Points, in no order, along strands that fork, close into loops and pass close to each other.
Points whose rows are less than 73.1 apart are linked; no others are.
z_928: [ -7  10  10  10   1  -6   2   6  18  24 -17 -24 -34 -26  -7  -3   7 -12
 -21  -9  -4  17  12   5   7   0   8   9  13 -15 -13  12  -2 -11 -20   0
   0  -8 -25  -8   1  30 -11  14]
z_115: [ 15  32 -13   4   2 -18   9   2 -16  28  15  -8 -20 -18   7  -6  15 -30
 -23  32  -7   5   9  -1 -10   1   2  18  40  27  -3  15   6  17 -34   7
 -10   3 -20 -10  -4   5  21  -9]
z_16: [-39   4  16  -6  27  -4   8  -2  11  14   7 -29 -28  27 -20 -34 -13  -3
   0  10 -13 -15   3  18 -23  -5  -6  -9   0  14   1   8 -25 -22 -12  -9
 -19  -6  -6  18   3  19 -17  27]
z_500: [-46  11   0   4   6   0  -8   6  25  32 -16 -39 -24   4   7 -20   3  -5
 -22  -4   0   1   2  10 -17   5  -3  10   4   8 -11  -2 -15  -9 -35 -22
 -15  -6 -10 -10  -7  37 -26  27]
z_936: [ 16   6 -16   2 -15  14  -1  -8 -11  -2  22  21  14  -8   6  15  -5  -7
  10  12  18 -24   3  -5  -4  -6   7   4  23  10  13 -16   8  22  24   7
  -3   2   6 -17  -3 -38  29 -29]
z_724: [-12 -14 -20   2  15 -17  24   6  -8  -7  14  13  17  10  23 -16  -5  -6
   8  45 -28  -1   4  19  21   6 -24  -7 -25  42 -14  12 -10  -3 -11 -32
   2  34  25  20   3 -17  -6  -3]
z_148: [ -6 -16 -13  19  17 -10  16  11  21 -10   9 -11  -1  -6   1   5 -11  -5
  13  20 -21   1  11  12  41  -6 -18 -13 -11  -3  -2   8  -4 -15  10 -22
  11  22   3  17  12  -4 -18 -15]
z_711: [-26  11  15 -26   8   1  -6  -2 -16  -5 -20  12   5  30  -5  -9   3  20
  13  -7  -1   7 -21   6 -23   4   2  -3 -35  14  -1  -9 -15 -12 -22   0
 -22 -10  16  13  -7   5  -2  24]
z_298: [ 16  -3  13   4  -1  -6  -3   3  10   3 -17 -19 -20 -14 -17   7  10   9
  -4 -34   5  29   1  -6  11   4   9  -2 -14 -38  -3  26   9 -13   2  10
   7  -4 -21  -2   9  37 -12  10]
z_375: [ 35   5   6 -10  -6 -38  23 -11 -21  -8 -25  40   8  -4  13  12  16 -22
  -7  13 -12  37  -9  -1  10  -1   0  22  11  30 -29  14  15  20 -25  10
  18  14  12  -6 -22  -3  20   2]
z_12: [ 16 -12 -19  14 -11   1  -4  20  16  14  -4  -8   7 -29  12  19   7   3
 -10  -8 -14  19  13  -3  44   3 -12  11 -11 -17 -16  11  20  -4  -8 -11
   5  18  -5  -4   2  16 -25 -15]
z_190: [ 16   4 -10  -1   1   7 -10  15   0  20  11 -12  -9 -13 -10   0  12   6
  -7 -10   3  -5   6 -12  -4  11   1   2   2 -26   6   2   4   4  -6   9
 -11  -2 -20  -7  10  11   5  -8]
z_785: [  1  26  -4   3   6  -6   1   9  -8  35  13 -26 -25 -17   0 -13  11 -19
 -23  20  -1  -2   8 -10 -12   0   4   9  28   4   1   3  -2   8 -28  13
 -15  -3 -27 -13  -1  12  11  -4]
z_671: [ 23  -8   5   7  -4 -32  28 -17  -2 -19 -41  26  15  -7  14  12   8 -22
  -4   1 -24  42   0   6  28  -6  -3  17  -1  23 -31  13  19   5 -21  -5
  33  12  16  -9 -22   4   1   5]
z_905: [ 20 -23 -14   9  13 -23  22  16   7 -24   7   8  11  -6   9  10  -8   3
  17  21 -29  11  11  14  50   5 -18  -7 -23   8  -9  21  -6 -10   9 -19
  11  33  17  16   5 -11  -7 -16]
z_136: [ 18  -8 -10  23 -16   0  14 -16  21 -23  -2   4   5 -30  -3  31 -15 -15
   1  -5  -6   9  13  -4  34 -15  10   5  16 -12   2   7  11  -2  41  -7
  31  -5   1  -9   5 -22  12 -16]
z_652: [  9   0  21 -16 -14 -11 -10   8  -6   1 -41   3   2   1  -4   5  21  17
  -7 -34  -2  40 -12  -3   4   7   1   4 -29 -13 -13   8   6  -4 -25  -1
   1  -4  -2   1  -5  30 -23  23]
z_468: [-56   8 -13  12 -12  15  -3  -5  25  33   3 -20  -5   3  25 -13  -9 -20
 -19  33  -1 -24   8   8 -11  -1  -9  20  19  32 -16 -18  -3   0 -15 -33
 -13   0   2  -8  -7  -2 -26  17]
z_198: [-15 -11  13   4   1  12   4  -2  19   3 -22 -11   1   1 -13   5  -6  14
   6 -26  -1   5   2   2  11   5  -3  -6 -28 -20  -2  -1  -5 -25   4 -11
  -2  -3   2   4   2  19 -30  16]
z_444: [ -5   2  -5  -9 -11  19 -16   2 -17   7   5  26  28   8  15   7   7  17
  11  -6  19  -9 -18 -10  -7   7  -1   2 -18   7   3 -18   3  11   2  -3
 -14   4  19  -4  -7 -12  -7   4]
z_508: [  9   0 -23   3   4   2  -1  25  -8  12  33  13  15  -8  24   0   6   9
   5  32  -7  -9  -5  -3  14  11 -21   2  -4  13   1 -10  10  13 -14  -9
 -16  26  12   4  -3 -14  -6 -26]
z_545: [  9   5 -28  16 -16 -11  19  -1  -4  16   9  11   6 -25  29   4   9 -26
 -13  42 -20  13  17   1  24  -8  -8  20  19  36 -21  10  16  22 -17 -15
  11  17   1  -5  -9  -9  -4 -11]
z_630: [ 32  -9  -8  -5   6   8 -15  24  -3   3  25 -11  -6 -14 -14   2  10  16
   3 -11   8  -1   6 -13   9   9  -6 -14  -6 -47  23   4  13   2  11  18
  -4   8 -19   6  12   2   5 -28]
z_340: [  3 -16  14 -11  -2  15 -27  14   6  -4   3 -19  -7  11 -24  -1  10  29
   2 -42  24  -7  -7 -11 -10  14   0 -19 -30 -53  15   3  -2  -9   8  11
  -1  -6 -15  11  15  29 -18   0]
z_870: [-37  34  13  -2   4   0  -3 -20   3  27   8 -31 -32  15  -8 -25  -6 -13
 -19  10   0 -18   5   5 -40 -15   9   2  33  16   3  -4 -15  -5 -14  11
 -18 -21 -15 -14  -6  10   5  28]
z_860: [  4  -8   5  24 -11   2  18 -30  28 -28 -13  -9  -9 -17 -13  22 -23 -23
  -4  -9  -7  10  17   6  24 -23  12   4  25  -9  -3   6   3 -16  45  -3
  32 -12  -3  -4  -3 -10   6  -2]
z_121: [-10 -14  -2  15   9  23 -12  15  22   7  32 -22  -7  10 -14   2 -16  -3
   6   1   6 -46  10  -2   1   0  -3 -21  16 -26  23 -25  -2  -9  30   0
  -7   2  -7   5  19 -19  -2 -22]
z_764: [-43   9   1  24 -27  21 -10 -19  42  22  -6 -19  -5  -5  11  16 -15 -27
 -26  -4   4 -22  15  -2  -4 -13  13   7  34  -2  -9 -18   2  -5  17 -22
   7 -17  -6 -22  -1   5 -18  13]
z_320: [ 10  15   9 -24   5   2 -11  -1 -33  -2   7  20  -1  10  -5 -10  10   5
   5  -3  11  -1 -15 -10 -36   1   7  -1   7  16   5  -2  -5   8 -11  34
 -17 -13  -5   1  -3  -2  20   9]
z_901: [ 18  29   7 -18 -14   3 -17   4 -25  22 -13   5  -6 -10   1   0  27   6
 -16 -17  25  12 -12 -17 -33  13  17  10   9  -6  -4   1   9  23 -31  28
  -8 -18 -20 -20  -4  17  13   9]
z_401: [-30  11  -8  -1 -20   1  10  -9  -4  14 -15  19  21  -1  31  -5   9  -9
 -10  21  -4   9  -6   1   1   0  -7  22  -9  45 -24 -11   2  15 -27 -34
  -2   9  25  -5 -16  -5 -10  13]
z_627: [ 65   5   2 -18  15 -30   7  12 -32 -14  13   4 -20  -7 -14   2  13   7
  11   5  -3  18  -1  -7   3   9  11  -6   9 -17  11  19   8   4  -6  43
  10   5 -22   5   8   9  35 -18]
z_453: [ -1 -11  10 -22  19   9 -25  27  -5  -4  15 -11  -4  24 -19 -13  10  34
   9 -28  21  -8 -16  -6 -14  24  -4 -32 -35 -37  21  -9 -10 -11  -3  18
 -16   1  -5  19  20  18  -9   8]
z_68: [-47  14 -12   6  -8  12  -9   9  25  45  -9 -24  -6  -4  24  -5   5 -11
 -19  15   2  -9   2   2 -10   2  -9  18  11  17 -14 -13  -3   4 -32 -32
 -16  -3   5 -14  -6  21 -31  18]
z_218: [ 22 -24  -6  -8   6   4  -1   2 -11 -34   9  18  15   7  -8  20 -13  17
  35  -1   5 -15   0   8  25   0  -5 -18 -18 -21  19   0  -6  11  41  -2
   4   8   3   3  15 -28  14 -32]
z_55: [ -8  -5 -12  13 -12   7  -9  16  20  20  -1 -11  13 -16  18  10  -1  -2
  -7   0  -4   8  10  -6  22   4  -9   5  -3 -12 -10  -7  12   0  -8 -27
  -3  11   3  -2   1  10 -31  -5]
z_730: [-42   6   2  15   6  -1  18 -17  19   0  15 -26 -24   7  -5 -24 -25 -25
  -8  40 -22 -19  21  20 -12 -22   3   1  28  36  -4   4 -20 -14   9 -17
   0   2  -3   3  -5  -8   2  18]
z_130: [ 17  -1  20   0  -2 -29  19 -13  -1 -19 -34  11   3  -2  -3   6   8  -2
  -1 -10 -16  40   3   7  19  -5   3   9 -10   2 -21  15   5  -8 -13  -5
  21   5   7   3  -9  10   0  13]
z_116: [ -6  15   4  -9 -11  -2 -11   9  -1  22 -39  -2  -3  -7   8  -1  24   2
 -14 -18   3  27  -9   0 -10   4   8  18 -15  -1 -16   4   8   3 -37  -4
  -8 -12  -3 -14 -15  32 -15  28]
z_995: [-13 -18  -8  18  -8   1  11  -4  21 -26 -16  19  29   1  15  21 -16  -4
  24   5 -18   6   5  13  38  -4 -10  -3 -27  10 -16  -1  -6 -13  19 -35
   9  17  28   6  -3 -15 -21  -7]
z_997: [-12   4  12   8   6   6  -3  -2  23   8 -14 -35 -32  -1 -21  -7  -5   1
 -13 -20  -6   3  10   6  -3  -8  12  -4  10 -21   2   5  -9 -23  11   5
  -1 -11 -22  -1   8  23 -12  18]
z_317: [ 24 -15 -13  15   1 -25  18   9  16  -1 -19  -5   3 -19   4  21   5  -7
   0   3 -29  37   9   3  49   2 -10  10 -11  -8 -29  24  12  -4 -10 -10
  20  23  -2   3   6  14 -21  -9]
z_241: [ 18  23  13 -19 -11  -2  -5 -10 -26   3 -14  12   1   0   1  -6  13   2
 -12 -19  22  12 -11 -12 -34  -3  17  10  16   8   8   0   5  16  -9  29
   1 -28 -11 -12 -12  11  29  15]
z_78: [ -6  -8  14  15  -7   4   4  -3  34  -3 -22 -20 -15  -8 -17  16  -3   2
  -5 -36  -4  13  12   4  23  -4   2   1  -5 -29  -2  10  -3 -22  13  -4
   9 -10 -12  -5   6  27 -24  15]
z_372: [-27  24   9  -8   5  16  -5 -17  -3   8   8 -10 -14  24 -12 -15  -8  -5
 -14  -5  11 -26  -1  -5 -49 -13  15  -3  27   6   9 -12 -12  -5   1  14
 -12 -24 -10  -2  -6  -2  18  23]
z_385: [-11  13  -8   2  -5  14 -13   7   1  24  15 -17  -5  -3   1  -8   8  -1
 -14   3  11 -13   4 -11 -23  -2   0   2  17  -7   4 -11   2   7 -10   4
 -17 -10 -18 -13  -3   2   1   1]
z_979: [  3  20   1 -13 -14   4 -11   5 -12  30 -19   5   0  -9  15   2  27   6
  -9 -14   6  15 -12 -10 -19  16   7  14   4   3  -6  -5   4  15 -34   5
 -16 -14  -6  -8 -10  14  -1  15]
z_250: [ 35 -17 -11  -5  15 -17  16  12 -12 -23   1  19  12   0   3  16   0  12
  27  17 -19   6   6   5  36   2 -10 -10 -16  -2   2   9   1   4   8   7
   8  24  14  12   1 -18  16 -22]
z_644: [-35  -8  11   6  23  16  -6  -8  18  -6  28 -31 -20  31 -27 -21 -22   5
   6   0  -8 -46  -2   6 -21  -3   0 -27  16 -11  19 -15 -28 -20  28  -1
 -13 -11  -1  11   9 -10   0   5]
z_120: [-13  -2  12 -19  -3  28 -33  -2 -19  -2  -3   6  15  22  -7  -8   8  30
   7 -28  31 -20 -27  -3 -40   8   6 -13 -23 -16  18 -19 -16   9   9  15
  -9 -21   3   4  -1   7   2  13]
z_212: [ 42   1 -13   4  -4  -8   3  -5 -25 -20  29  19   7 -12  -2  14  -7  -9
   8  17  15 -18   4  -7   0 -11  11   1  31   4  18   1   8  26  30  24
  11  -2 -10 -15   5 -40  42 -35]
z_197: [-34   4  14  -2  12  11  -3 -15  14  -4  16 -21 -17  24 -17 -17 -13  -1
  -1   3   0 -33  -2   6 -38 -13   9  -9  25   7  13 -17 -17 -13  18   9
 -15 -15  -4   5   4  -6   7  14]
z_962: [-17  13  26 -15  -3 -10  16 -36 -10 -21 -32  14  -3  25  -8 -13  -3  -6
   6  -7  -8  18 -12   8 -27 -14  10   4   4  33  -7   5  -6  -9  -8   5
   3 -18  14   0 -16  -3  15  28]
z_970: [  5   0 -27  11   0 -21  25   7  -6   5  24   5   5 -15  21  -7  -1 -30
  -2  59 -24  -5  24   6  25  -3  -9  10  14  45 -10  13   6  15 -13 -23
   8  33   8   5  -4 -21   5 -16]
z_343: [ 26  -4  -3  14   7 -32  26  -5  13  -1 -13 -13 -10 -23   5  -2   0 -27
 -13  20 -31  31  18   9  36  -6  -4  17   8   4 -23  36   7  -9  -9  -8
  26  13  -6  -1  -3  20  -1   0]
z_732: [ 39 -16  -3 -15  16 -14   7   5 -30 -43   7  23   6   7 -12  14 -11  22
  27   0   3   2  -3   7  22   4   0 -16 -16 -14  22   7  -1   8  26  20
   9  14   7   1  12 -23  25 -32]
z_989: [-30 -13   6   7   1   1  12 -10  19 -22 -19  10  21   9   3   4 -11   4
  12  -5 -15   8  -6  15  19  -8 -12  -3 -31  17 -10  -2  -9 -19  11 -30
   5   8  28  10  -5  -3 -21  12]
z_10: [ 29  -5   3 -10 -18  20 -26   7 -24  -9   0  19  19  -9   3  10  15  18
   6 -27  41  -7 -16 -21 -17  11  12   0  -2 -24  17  -8  10  23  14  20
  10 -11  -8  -9  -1  -4  19 -22]
z_398: [ 19   3   3  -7 -15  28 -22   1 -22  -8  25  14  10  -1   1   4  14  13
   2 -14  40 -26 -13 -14 -33   8  12 -10  13 -19  29 -16   6  29  19  25
   8 -18  -6  -8   8 -17  26 -23]
z_654: [-15  -5   4 -25  17   4 -10  19 -19  -2   2  13  14  27   0 -12  -1  25
  20   5  -6  -3 -22  10  -9  13 -15 -18 -44  11   0 -11 -10 -10 -18  -2
 -21  11  23  19  -4  -2 -15   8]
z_945: [-10 -24 -11   0  28  -5   6  19  14 -16  18  -9   3  11  -3 -13 -14  14
  16  22 -19 -12   0  12  31  11 -23 -22 -36  -6   2   1 -12 -21  -6 -19
 -13  26  12  22  16   0 -17 -11]
z_719: [  1  16  29 -13   9 -15  12 -29 -20 -26  -9   5 -17  23 -22 -19  -9  -2
   5 -13  -3  16  -8   6 -31 -15  14  -1  13  18   7  10 -14 -10   1  29
   9 -16  -1   9  -3  -2  27  30]
z_880: [  1 -16  -8  -2   8  16 -14  24 -10  18  41   4  15  10   9  -2  -4  15
  18   7  16 -36  -1  -8  -3  20 -17 -23  -8 -14  24 -23  -2  10  13  -4
 -28  16   8   8  15 -22  -4 -29]
z_932: [ -1  -7  -1   0 -24  20 -27  14  10  23 -23   0  21  -8  15  13  15  16
  -2 -36  18  10  -5 -19  13  14  -2   8 -23 -30  -7  -7  18   6  -6 -11
  -9  -4   1 -13  -2  10 -29   7]
z_29: [ 12 -20  10   1  -8   9 -18  -3  -2 -24 -14   7   6  -3 -13  11  -3  19
   9 -39  24   1  -8  -4   7  -1   7 -12 -20 -34  14  -7  -2  -1  36   8
  16 -10  -5   0   4  -7  -3  -4]
z_993: [ 47  11  -3   4   8 -21  16  -2  -5  -2   4 -18 -28 -31  -8   4   8 -20
 -15  -2  -7  23  20  -9  16  -3  11  10  30 -19  -4  26  12   2  -6  27
  20  -1 -33 -14   3  10  20 -11]
z_509: [-15 -12  -1   4  17  15  -6   6   7 -16  35 -13  -8  20 -19  -8 -21   8
  17   6   9 -45   5  11 -11   1   1 -31   6 -18  24 -17 -18  -9  35   0
 -11   0   1  12  24 -18  13 -14]
z_536: [-18  -9  -1  11  -7  11 -18  14  21  26 -15 -19   1  -9   7   6  -2   9
 -10 -25   4   0   4  -6  11  15  -6   2 -16 -27  -6  -9   2  -7 -11 -15
  -6  -5  -5  -2   5  27 -35   3]
z_669: [ -2   3 -10   6 -12  11  -3  -5  -4   6   4  19  24  -7   9  10   3   2
   2   2  13  -7  -6  -8  -4  -8   4   6   8   6   2 -20   9  14  10  -6
  -6  -4  12 -13  -6 -19   7 -14]
z_620: [  2 -32  -8   5  -5   0   6   6   8 -28 -11  26  35   6  12  26 -13  17
  30  -9  -7   6 -12  12  42   5 -11  -4 -43  -8  -2  -7   2  -6  20 -30
   7  18  27   5   7 -19 -13 -13]
z_645: [-27  -5 -11   2  11  -2  14   4   4   1  10   3   9  12  13 -15  -7  -3
   5  27 -15  -8   4  10   6   0 -20  -5 -11  28  -8  -3  -6  -3  -9 -28
  -8  15  19  15  -3  -8 -13   1]
z_679: [-22   5   2 -13 -13   9 -11  -2  -9  10 -19  24  25   7  15   2  12  11
   3  -5   7  10 -20  -1 -11   7  -4  17 -27  23 -14 -11   3   8 -23 -21
 -12   2  24  -2 -24  -6 -13  19]
z_904: [  3  -7  20  -7  15 -22  16 -14   7 -30 -24  -2 -12  15 -20  -5  -4   1
   9 -11 -24  22  -2  14  10  -9   1  -9 -22  -2  -7  24  -6 -25   1   3
  13   8   2  13  -3  14   3  12]
z_84: [-16  14 -21  11 -13  -5  11  -6   5  25  -4   7   7 -18  28  -5   5 -29
 -19  38 -10   2  13   2   2  -3   0  27  21  41 -22  -3   6  15 -23 -24
   0  10   8  -9 -15  -9   1   4]
z_780: [ 41  10  -8 -10   1 -17  11  -8 -32 -17  16  20   2  -3  -7   0   3  -8
   7   6  11   1  -4 -11 -11  -6  13  -2  22  13  10   4   8  19   6  30
   8  -3   0  -9   3 -17  39 -23]
z_403: [ 14 -31  -8   6   0   6   1   7   7 -29  -2  19  22  -3  -1  25 -12  15
  30 -13   2  -5  -1   7  37  -1  -7 -14 -33 -27   9   1   4  -5  37 -18
   3  10  16   6  15 -21  -6 -27]
z_935: [ 30   3  -8   6 -32   8  -8  -2   0  14  -5  18  21 -30  16  22  10 -11
 -11  -9  19  13  -5 -16  18   5  11  24  14 -16   2  -8  26  20   4   4
  15  -2  -5 -17   1  -5   3 -17]
z_996: [-17  21  17 -19   5  10  -7 -16 -23  -4   5   5  -6  29  -7 -18   1   6
   0  -7  13 -14 -18  -4 -53 -10   7 -13   8  16  15 -11 -14  -1   0  20
 -12 -23   4   6  -3  -4  21  25]
z_978: [  9 -20   8   3 -15  19 -19  -1  12  -9 -28  10  21   5  -4  14   8  23
   8 -44  18   8 -12 -11   8   2  -2   2 -27 -29   2  -8  12   2  20  -4
   8  -8   8  -2   1   4 -21   3]
z_922: [ -6 -17  12  10   8  11  -6 -13  18 -30   2  -4  -5   5 -25   8 -14   8
   9 -25   7 -13   0   3   0  -8   5 -16  -4 -29  10  -3  -5 -15  43   1
   9 -14  -5   2  11  -9   8  -4]
z_181: [-50  17  11   5  21   5   2  -5  20  27  13 -42 -41  14  -9 -29 -16 -17
 -19  21  -8 -20  11  13 -28  -7  -2  -4  26  16  -1  -8 -20 -17 -20  -6
 -19  -6 -21  -2   6  18 -10  23]
z_495: [ 36  -4   5 -17   4 -10 -18  20 -12  -2  -7  -6 -16  -5 -18  -2  22  20
  -8 -33  15  29  -4  -9  -2  16   7  -8 -17 -37   1  21   9   2 -13  33
   5  -6 -21   5  10  32   1   5]
z_23: [ -8   8  16   2 -17  13 -13 -24  13   3 -25  -2  -5  -3  -7   3   7  -5
 -12 -28  17   2  -1 -11 -23  -7  15   7  11 -14  -1  -6   0  -5  17  10
  12 -28 -14 -19  -2   1   4  15]
z_79: [-34   3  17   4   9   8   9 -25  15 -22 -11  -3  -3  26 -12 -11 -18   2
   9  -4 -11 -12   0   9 -14 -14   5  -7  -9  17   2   1 -18 -18  16  -8
  -4 -11  14   7  -8  -6  -5  23]
z_270: [ 56   0   4 -19   7 -18  -2  22 -23 -11  -2   7  -5 -13 -19   8  22  20
  -1 -17   8  23  -8 -14   9  14   9  -3  -8 -28   8  19  12   9 -13  41
  10   6 -18   7  10  17  10 -12]
z_482: [-30  16  24 -23  18   4 -12  -5 -15  -3 -13  -3  -9  29 -11 -24  -4  15
   3 -10   1  -2 -18  13 -47   1   0 -13 -15  13   9  -5 -20 -19 -18  10
 -18 -22   1  10  -3  11   0  32]
z_418: [ 21 -14 -18   2   3  12 -13  28  -6   1  27   3  11  -6   1  13   1  19
  10   5  10 -20   1  -8  10  15  -5 -11  -6 -28  23  -7   5   6  16   7
 -10  13   0   3  11 -14   3 -32]
z_974: [ 34  13  19 -17   8 -32  14 -16 -32 -20  -5  15 -13   8  -9  -8   7 -11
  -6  -2  -5  22  -4   3 -26  -9  13  -3  18  19  -3  14   0   2 -12  34
  10 -11  -3   7  -9  -1  34   9]
z_564: [ -9   6   6 -16  -5  34 -26   2 -26   8  20  21  15  17   2  -4   5  17
   5 -19  44 -33 -20 -17 -50   5  10  -7  -4  -3  21 -21  -6  18   9  19
 -15 -22   1   1  -1 -13  16  -5]
z_927: [-52   2  -5  25 -22  15   0 -11  37  18   4 -14   0  -9  20   7 -19 -28
 -20  17  -4 -21  18  11   2 -12  -2  20  22  21 -19 -11   4   3   5 -29
   1  -1   6 -11  -7  -6 -22  11]
z_740: [ 45  -3  -6  -3 -23   6 -14   7 -22   1  -5  21  21 -21   8  18  19  11
  -2 -24  28  13 -12 -18   5   8  14  10   2 -25   9  -5  22  26   9  23
  17  -9  -3 -19  -4 -13  15 -25]
z_753: [ 11  12 -29   0   2 -11   3  28 -18  35  28   3   2 -12  25 -14  11  -5
 -13  47 -14  -4   1  -7   9  16 -21  11   4  23 -13   7  11  18 -38  -8
 -18  25   4   4  -2  -2 -15 -17]
z_862: [-21  -2   2  16 -24  23 -14 -17  29  14 -13 -12  -3  -9  -2  10  -2 -11
 -18 -19   8 -10   8  -8  -9 -11   8  14  15 -17   1 -16   7  -5  15 -11
   5 -25 -12 -15  -5  -3 -13  10]
z_166: [ 19  11  -7   6   1 -16  10   1   6   5 -12 -12 -15 -23  -1   6   5 -16
 -14  -2 -14  21  12  -1  17  -4   1  12  17  -9 -10  11   9  -3  -7   4
  14  -2 -13 -12  -5  15   4   1]
z_809: [-41 -14  13   3  12  -1  13 -19  20 -24 -12   0   8  29  -8 -14 -18   6
  16  -2 -17  -6  -8  21   1  -9 -10 -11 -29  13  -1   4 -22 -32   6 -23
  -7   3  23  20  -8   0 -26  20]
z_226: [ 53   8  18 -20  18 -38  17  -7 -26 -24  -6   6 -17  -4 -23  -5   4  -7
   5  -3  -6  29  -1   0  -7  -2  13  -2  15  -6   1  24   5   4  -7  42
  19  -3 -11   4   2  11  37  -1]
z_567: [-11 -17  -5  26  -7  19 -10   9  27   9  23 -15   2  -9  -1  12 -19  -5
  -1  -6   5 -27  14  -4  19   0  -1  -4   4 -29   8 -18   4 -13  26  -7
   0   2  -2   3  15  -9 -13 -16]
z_896: [-25  -1   6  27  -8   3  16 -32  33 -12 -10 -12  -9  -7  -9   5 -24 -20
  -3   1 -17   1  20  12  13 -28   3   7  23   6  -8   6  -8 -19  26 -16
  21  -7  -1  -3  -3  -8  -2   2]
z_315: [ -8 -20  -3  -8  21   1  -9  21   1  -4  12  -3   7  26 -10  -9  -5  30
  21  -2  -4 -10  -7   8  14  22 -15 -20 -38 -16   7  -9 -14 -12   0  -9
 -20   9  14  23  10   8 -21  -2]
z_715: [ 14  19 -23   2  20 -20   9  22 -18  34  27  -8 -16 -20  21 -20  19 -18
 -19  57 -18   7  14  -3   2  11 -12  19  23  31  -7  20   8  21 -49  -3
 -14  19 -15  -2  -4   7   7 -19]
z_246: [-33  -6 -11  11   7  -4  22  -4  22   5  16 -15 -11   0  12 -10 -21 -19
  -4  32 -17 -13  15  11   5 -13 -10  -3   9  27  -6  -1 -11 -14   0 -19
   4  15   5  13   2  -4  -5   5]
z_601: [-11  -4  17 -29  14  10 -23   9 -22 -11   2   5   6  33 -12 -13   2  32
  13 -22  18 -10 -21  -6 -27  14   2 -24 -34 -16  18  -6 -13  -5   2  20
 -15  -7   4  18   5  10  -2  13]
z_22: [  6  12  15 -12 -12   4  -5 -23 -17 -13 -29  12   6   5  -6   8   6   1
  -5 -36  22  13 -16  -9 -32  -8  19  13   5   1   2  -7   5   9  -1  24
  15 -37   2  -9  -6   7  13  14]
z_546: [ -5 -17 -32  10  14 -20  30  13  -4   1  21  -2   0  -5  28 -20  -1 -24
  -2  62 -31  -5  16  13  34   8 -26   0 -14  44 -19  26  -8  -3 -18 -34
  10  35  15  21   6  -5 -10  -8]
z_222: [ 36  20   0 -15   6 -12   9  -8 -44 -16  10  38  11   5   7  -1   6  -2
  14  21   4   0 -11  -9 -20  -2   5   3  19  36  10   0   5  26   0  29
   0  -1  10   1 -11 -29  39 -13]
z_295: [-34   0  10  24   2  12   9 -23  34   4   8 -34 -25  -1 -13  -8 -26 -29
 -14  14 -17 -17  21   4  -4 -26   6   2  44  12  -2   0  -9 -11  22  -7
  10  -5 -11  -3   1  -6   6   6]
z_966: [ 24  13   4 -17  -6 -26  15 -12 -43  -7  -4  40  16   3  11   2   8 -12
  -3  18  -5  20 -16  -5 -13  -4   0  13  18  44  -8   9   9  31 -12  15
  10  11  19  -3 -20 -21  32   1]
z_164: [ 23   2  -9  23 -23   9  -1 -12  16  -1   0   7   7 -29   5  25  -6 -14
 -11  -7   9   6  18  -7  14 -11   9  14  28  -7  -3  -9  22   2  23   3
  18 -13 -11 -18  -1 -13  11 -15]
z_864: [  2 -14 -23  -8  11  10  -4  30 -14   6  41  19  26   8  17  -3  -3  24
  27  27   5 -27  -9   1   7  25 -20 -15 -14   8  11 -18  -1  15  -2 -18
 -30  32  26  14   6 -21  -8 -28]

A fork is a point with three links, a tip a point with one. Leave the first point through the second and follow the links. Name the first fork or tip that comes.
z_945; z_148 => z_79
z_730; z_295 => z_340
z_732; z_250 => z_996
z_500; z_68 => z_241
z_246; z_645 => z_904
z_962; z_719 => z_78

A piece is all that can be reached along the links. How many separate loops has the piece of each point below (a circle has one, a figure eight two, a Y none), and how many tips (points with one link)?
z_508 => loops 1, tips 0
z_564 => loops 0, tips 2
z_962 => loops 1, tips 3
z_16 => loops 0, tips 5
